A landscape with many valleys, sampled at points; each row gives a point and its height.
A ball rolls from a point to the lowest of its 4 nearest points, and stops where none of them is lower. Distance is the straight distance between rows; heights are no part of it.
<90> height 413: [ 26  23  33   3   1   0 -12 -17 -14   0  -9  -9  23 -13   7 -36  14 -16
   3 -13   1 -13   3]
<56> height 373: [  2 -23 -11   1  -2  19  11  10  35 -12  18  -9 -33  15   0  13  -9  25
   2  19   1  19   1]
<894> height 223: [ 22   6  -2   2   9  14   4   1  14   5  25  -3   7  11  -8   3  -4   9
 -12  -4   6  10 -10]
<521> height 372: [-14 -17  -4   2  -7 -10   2  -4  -5  -2 -15  12  -2  -4  11   5  -2 -12
   9   4 -12  -9   2]
<273> height 324: [-13 -23  -1  -2  -9  15   8   1  15 -14  -2  -3 -22   7   2  21  -9   1
   2  19 -16   7   5]
<850> height 346: [  4   8 -18   0  12  11  -1  17  16   1  32  -6 -14  13  -9   9 -14  21
   1   7  10  20   5]
<754> height 247: [  4   0  -5  27   8   1   4   5   9  24   3  -8  -6  -3  10  16  -4  22
 -23 -18  -5  -3 -23]
<160> height 409: [  7   3 -22  12   2   6   0  23  22   7  43 -16 -11  16 -12   6 -10  22
 -13   8  12  21  -4]
<120> height 245: [ 25   1   1  12   8  10  -3   1  14  15  16 -12   1  13  -5   2  -5  17
 -24 -16  -8  10 -17]
<532> height 536: [  4  14  17  -9  -9 -11  -7 -12 -25  -2  -7   2  21 -10   4 -33  19 -12
  10 -10   8 -15  10]
<649> height 482: [ -6 -11 -18  -1   4   2  10  11  23  -1  12  -4 -25  11  -8  22  -8  17
   1  14   6  19  11]
<724> height 506: [ 10  23   3 -10   8  -2  -2  -2 -20   5   8   4  24  -7  -5 -13   8  -8
  -2  -6  16 -11   0]
<91> height 516: [ 13  11  24 -26 -12  -3  -1  -6 -13 -16   2   5  14  -2   3 -33  15 -12
  18   8   8  -7  12]
<756> height 305: [-16  -9 -15   5   7  -8   6   7  -3   5 -13   2  -6   2   9  20  -4   2
  -1   0  -4  -2   1]
<72> height 307: [ 20  18   4 -14  11  15  -6  -3  -3  -2  16   3  19   5  -9 -13   0   0
  -5  -1  10   8   0]
<83> height 411: [  7  -2   8 -19  -8  10  -2  -7  16 -17   2   9  -7   9 -10  -6   3  -9
  10  20   2   1   8]
<804> height 640: [-18   6  -2 -19 -13 -15  -3  10 -28 -20  -9  11   7  -7  -1 -20  12 -10
  24  11   8  -3  19]
<873> height 196: [-13   3 -33  13   7 -10   8  23   5  23  16  -9 -14   4  -4  26  -5  21
 -25  -5  14  11  -9]
<19> height 463: [ 8 12 -1 -4  4  6 -4  1 -6 10  4  3 14  1 -4  1  1 -4 -1 -3 10  4  5]
<617> height 472: [ 15  13   4 -21   0  12  -7  -6  -2 -17  16   8  16   4 -10 -23   4  -4
  11  15  14   9  14]
<329> height 217: [ 12 -13   5   9   2  17   5   1  22   3  12  -6 -10  10   1  10  -7  16
  -8   1  -9   6  -9]
<7> height 293: [ 10   4   2   8   8   6  -6  -4   4   9   0  -2   6  -3   4   6  -4   2
 -15  -8  -6   1  -9]
<276> height 448: [ -6  -1 -24  10   5  -1   4  21  21   4  32 -10 -21  15  -9  22 -11  25
  -2   7  17  21   0]
<279> height 502: [-13   3 -23  -1   6   6   2  16   1  -2  10  10  -7   6 -13  13  -8   6
   8  17  16  19  13]
<976> height 384: [  7   8  -5 -16  -1   1  -1   2   3 -14  15  10   6   6 -12  -6  -1  -7
  16  17  16   7  13]
<662> height 574: [ -9  13  -9 -11   6  -2   0   7 -21  -2  -2   8   4   0 -10  -2   4  -4
  18   5  20   6  16]
<927> height 402: [  3 -16  14 -13 -16  12  -5  -8  18 -22  -3   5 -17   6  -2  -3  -3 -10
   9  26 -11   7   1]
<465> height 354: [ -2  -7  26 -20 -21   2  -5  -5   3 -26  -3   4  -1   7   0 -22   2 -18
  13  19  -5   2  12]
<520> height 179: [  3  11  -2  -6   8  12  -1   2  13  -9  16   7   2   8 -14  -1  -2   2
   9  12  15  17   9]
<35> height 43: [-16 -19  11 -16 -25 -28  -6   7 -18 -17 -22  16   3  -3  13 -23   7 -20
  26   9 -12  -8   8]
<528> height 176: [-16 -14  -3  23  -5  -6  -1 -11   5  12 -33   4 -12 -13  14  18  -5   2
  -4 -11 -21 -15 -15]
<901> height 344: [  1   3 -10  -3   7   7  10   6   4   3  16   3  -3   7  -7   6  -5   8
   1  -1  11  11   5]
<683> height 257: [-20 -17  -8  14  -5  -2  10   4   3   9 -14  -2 -15  -3  14  21  -6  12
  -8  -2 -15  -3  -3]
<337> height 342: [  4  13   1   2  10  -2   0  -5 -14   6  -5   5  12 -10   1  -3   5 -10
  -7 -17   8  -8  -5]
<463> height 374: [ -6 -12   6 -11 -14   0   4  -9   4 -15  -8   7  -2   5  -3  -8   0 -13
  12  15  -7   1   6]
<428> height 319: [-10  -7   3   0  -8   1   7  -6   0  -2  -7   4  -4   2   4   8  -6  -5
   1   6  -5  -1   0]
<59> height 263: [ 11  10 -12  21  10  -1   7   9  10  19  21 -17   0   9   4  18  -6  23
 -31 -12  -2   5 -23]
<702> height 168: [ -2   4   2   0   3 -11  -7  -8 -13  11 -14   3  17 -15   7  -6   0  -9
   1 -13  -1 -13  -7]
<696> height 317: [  0   1   8  10   5  -2  -6 -14  -2  10 -17  -1   1  -8   3   3  -5  -7
  -6 -11 -12  -7  -8]
<986> height 178: [ 17  -8  17   1  -7  12   0 -16  19  -5  -8  -4  -4   5  -1   2  -8  -2
  -9   1 -17  -1  -9]
<262> height 613: [-12  10  12   4   0 -21 -15 -13 -23   6 -32   3  15 -21  15 -21   8 -13
  13 -16  -4 -29  -4]
<916> height 563: [-11   1   9 -13  -2 -10  -2  -3 -16 -12  -9   5  14  -8   8 -14  11 -11
  18   4   4   0  11]
<108> height 92: [ -2  11 -22  26  10  -8   0  20  -1  28  15 -19  -4  -1  -1  22   3  19
 -35 -21   9  -5 -20]
<44> height 641: [ 13   3  43   3 -18 -17 -13 -19  -5 -10 -26  -9   4 -12  10 -34  13 -17
   9  -8 -15 -15   2]
<281> height 618: [  2  19   3 -18   5   7  -4   0 -18 -20   8   3  12   2 -11 -21  14  -4
  24  12  26   5  25]
<595> height 585: [  1   5  26   7 -13 -18 -10 -10 -14   1 -23   2  13 -15  10 -28  13 -17
   8 -13 -11 -18  -1]
<589> height 258: [-12 -16  -9  23   3  -4   1   5   7  25 -21  -7 -14  -6  12  23  -7   9
 -20 -17 -17 -13 -15]
<909> height 526: [ -4  26   3   1   7 -16  -2   4 -37  12 -12   0  28 -17   4 -18  19 -14
   3 -18  13 -22   0]
<889> height 499: [-10  13 -27  -1   9   1   2  15   2   8  16   3  -1   3 -13  18  -2   8
   7   4  23  17   8]
<587> height 420: [  1   5 -22   0  14  10   2  13   8   2  22   5  -4  10  -9  12  -5  12
   0   4  14  17   7]
<85> height 381: [ 30  17   9   4  17   8  -2 -14  -6   3  12  -1  25  -4  -6 -15   6   2
 -13 -20   7   1 -10]
<705> height 108: [ 13  -7  -9  13   6  11   8  11  24  11  26 -21 -13  18  -1  15 -11  26
 -24  -2  -6   9 -12]
<1001> height 542: [-13  22   1  -7   3 -18   0   6 -41  -3  -9   5  16 -17   1 -17  16 -14
  15  -8  14 -11   9]
<331> height 471: [ -7  16  -9  -3   8  -7   3   7 -30   9  -8   7  19 -13  -5  -2  13  -8
  -3 -16  17 -10  -9]
<983> height 610: [ -4  -9  19   1 -11 -20  -9 -11 -15  -8 -26   1  11 -12  10 -21   5 -17
  13  -5 -10 -17  -4]
<829> height 479: [-25 -12 -26   7   7  -6  15  21   2   7   2  -7 -26   6   7  30  -8  18
  -5   6   2  11   0]
<845> height 430: [ 19   3  22 -14  -9   7  -3 -15   0 -17   2   2  12   4  -1 -23   7 -12
  10  11   0  -1  10]
<218> height 335: [  7   3  10  11   2  -9 -12 -16  -6  16 -25   0   7 -17   6  -6   3 -10
  -3 -18  -7 -18 -10]
<37> height 475: [  8   2   3 -15  -1   2   2  -7  -4  -5   4   8  10   2  -5  -8  -2  -6
   8   6   1   0   7]
<488> height 508: [-10  -3   5 -26 -18  -6  -6   3 -11 -27   3  12   8  -3   0 -25   5 -14
  27  20  12   2  19]
<322> height 78: [-11 -10   5  13  -3 -13 -15 -14  -7  12 -32   4   4 -14  12   0  -2 -17
   0 -16 -17 -17 -11]
<317> height 474: [-21   1 -10  -9   5  -7   4   5 -17   4  -3   8   5   1  -2   0   0  -8
  12  -4   5  -5   5]
<684> height 548: [-18   1  -5 -14  -5  -3  -7  -1   0 -15  -3  14   0   0  -8  -5  -4  -5
  22  20   9   9  20]
<413> height 447: [-28 -18 -12  -9  -7  -5   0  -1 -11  -9 -15  16  -7  -2   0  11  -1  -9
  21  13  -5   5  10]
<826> height 306: [ -6 -24  -7   9   2   3  13   1  19   8  -9 -10 -26   3  14  27  -9  16
 -12  -5 -15  -3  -8]
<351> height 321: [ 20   5  17   3  -4   9   0 -19   8  -3  -2   0   6  -5   3 -10   3  -7
  -6  -4 -14  -5  -2]
<1008> height 278: [  1 -20  -6   5   5   8   7   4  19   1   6  -9 -17   9   4  10 -14  13
  -3  10 -10   7  -5]
<905> height 88: [ 23  34  16   1   7  -3 -11 -14 -24   5   4  -1  32 -20  -6 -30  12  -7
  -2 -23   6 -15  -4]
<278> height 393: [ 10 -11  27  -9 -18   3  -6 -22  11 -22  -7   2  -6   0   3 -14   3 -21
   3  10 -17  -3  -1]
<423> height 269: [  5 -11   5  -7  -7  15   3  -5  21  -9   2  -1 -12   7  -5  11  -9   9
  -2  12  -8   4   0]
<613> height 390: [  2  -4   9  -3  -3  -4   1 -10  -3  -1  -9   2   2  -6   7 -10  -3  -9
   7   2  -9 -11   3]
<23> height 79: [ 23   7   6  -2   7  14   2  -7   2   4  13  -3  14   2  -8   0  -1   1
 -12 -10  -1   7  -6]
<721> height 387: [ -3  -4  26 -23 -18  -3  -5   0  -4 -30  -5  13   4   3   0 -31  10 -17
  22  26  -1   5  14]
<73> height 267: [16 -3 -5  1  4 12 -1  5 18 -5 20 -5 -6 11 -9  9 -9 17 -7  7  3 10 -2]
<935> height 358: [  1 -24  -6  23   2   6  10  -5  21  11  -4 -17 -21  -3  11  20  -7  14
 -21 -14 -24  -8 -16]
<258> height 272: [ -8   9 -18  12   9 -10   1  16 -11  25   0  -1   3  -2  -5  25   4  10
 -20 -11  10  -5 -11]
<494> height 299: [ -5 -12  22 -16 -24 -13  -5  -7  -2 -26 -10  10   1  -2   9 -23   6 -18
  15  20 -11  -4   6]
<771> height 408: [ 14  -7   9  17   6  10   2  -8  22  10  -1 -17  -8   1   8  14 -13  10
 -25 -16 -17  -5 -12]
<904> height 392: [  6  17  14   6   7  -5  -7 -12 -15   8 -13  -5  16 -18   0 -20  12 -12
  -4 -15   0  -9  -1]
<294> height 332: [ 15  11  -8  17  12   4   1   7   2  16  18  -4   8   4  -5  13  -2   7
 -25 -10   6   7 -15]
<327> height 34: [ -8  -7 -25  15   6  -5   9  10   4  21   9 -16 -13   4   7  23  -2  20
 -23  -8   0   3 -11]
<652> height 389: [-11 -12 -15  -7   0   6   5   7   4  -9   4   7 -12  12  -7  13  -8   4
  10  17   0   8  12]
<483> height 368: [-27   3 -36  16  10  -5   8  27   2   6  20  -6 -21   9  -9  26  -3  20
  -6   0  15  13   6]
<68> height 383: [ -7  16 -20   6  14  -2   6  18 -13  10   3  -1   2   5  -9  16   6  -2
  -7 -10  18   4  -3]
<930> height 326: [ -6 -21  11   1  -8   2   1 -10  -3   2 -19   7  -2  -3   9   0  -1 -13
   5  -3 -22 -12  -1]
<915> height 385: [-17   3 -17  -4   9   2   8  12  -2   7   3  -1  -4   3  -4  10  -6   1
  -4   2   7   7   2]
<887> height 401: [-22 -23 -17  -3  -5   4   8  14   8  -8  -8  -2 -27   8   1  25  -6  10
   6  12  -6   6   2]
<235> height 244: [  5 -13  10   5  -1   8   6 -15  12   4  -9  -4  -9   0   2   4  -6  -2
  -6  -1 -17  -5  -3]
<452> height 302: [  5 -15  -1 -10  -5  18   2   2  21 -17   9   0 -21  14  -8   9  -7   7
   3  20  -4  13   8]
<396> height 497: [ 16   4  26  -5 -13  -7  -3 -14  -5 -12  -9   1  14  -6   6 -20   9 -13
   8  -9 -12 -11   4]
<344> height 449: [ -5  10  -4  18  11  -6  -5  -3  -6  25 -16  -3   3 -13   5   6   1  -1
 -11 -21   5 -14 -19]

Where does a ball stop that starts at each point below?
<915> => <322>
<276> => <705>
<83> => <986>
<887> => <705>

Call two points neighbours if one is among the 4 nearest of the other. Go from one point of each pair to the other, from neighbour to neighbour, staying as low as possible. Name the highest point that can't be avoided.
<705> / <327> => <59>
<702> / <905> => <85>
<986> / <705> => <329>
<986> / <35> => <463>
<705> / <23> => <120>
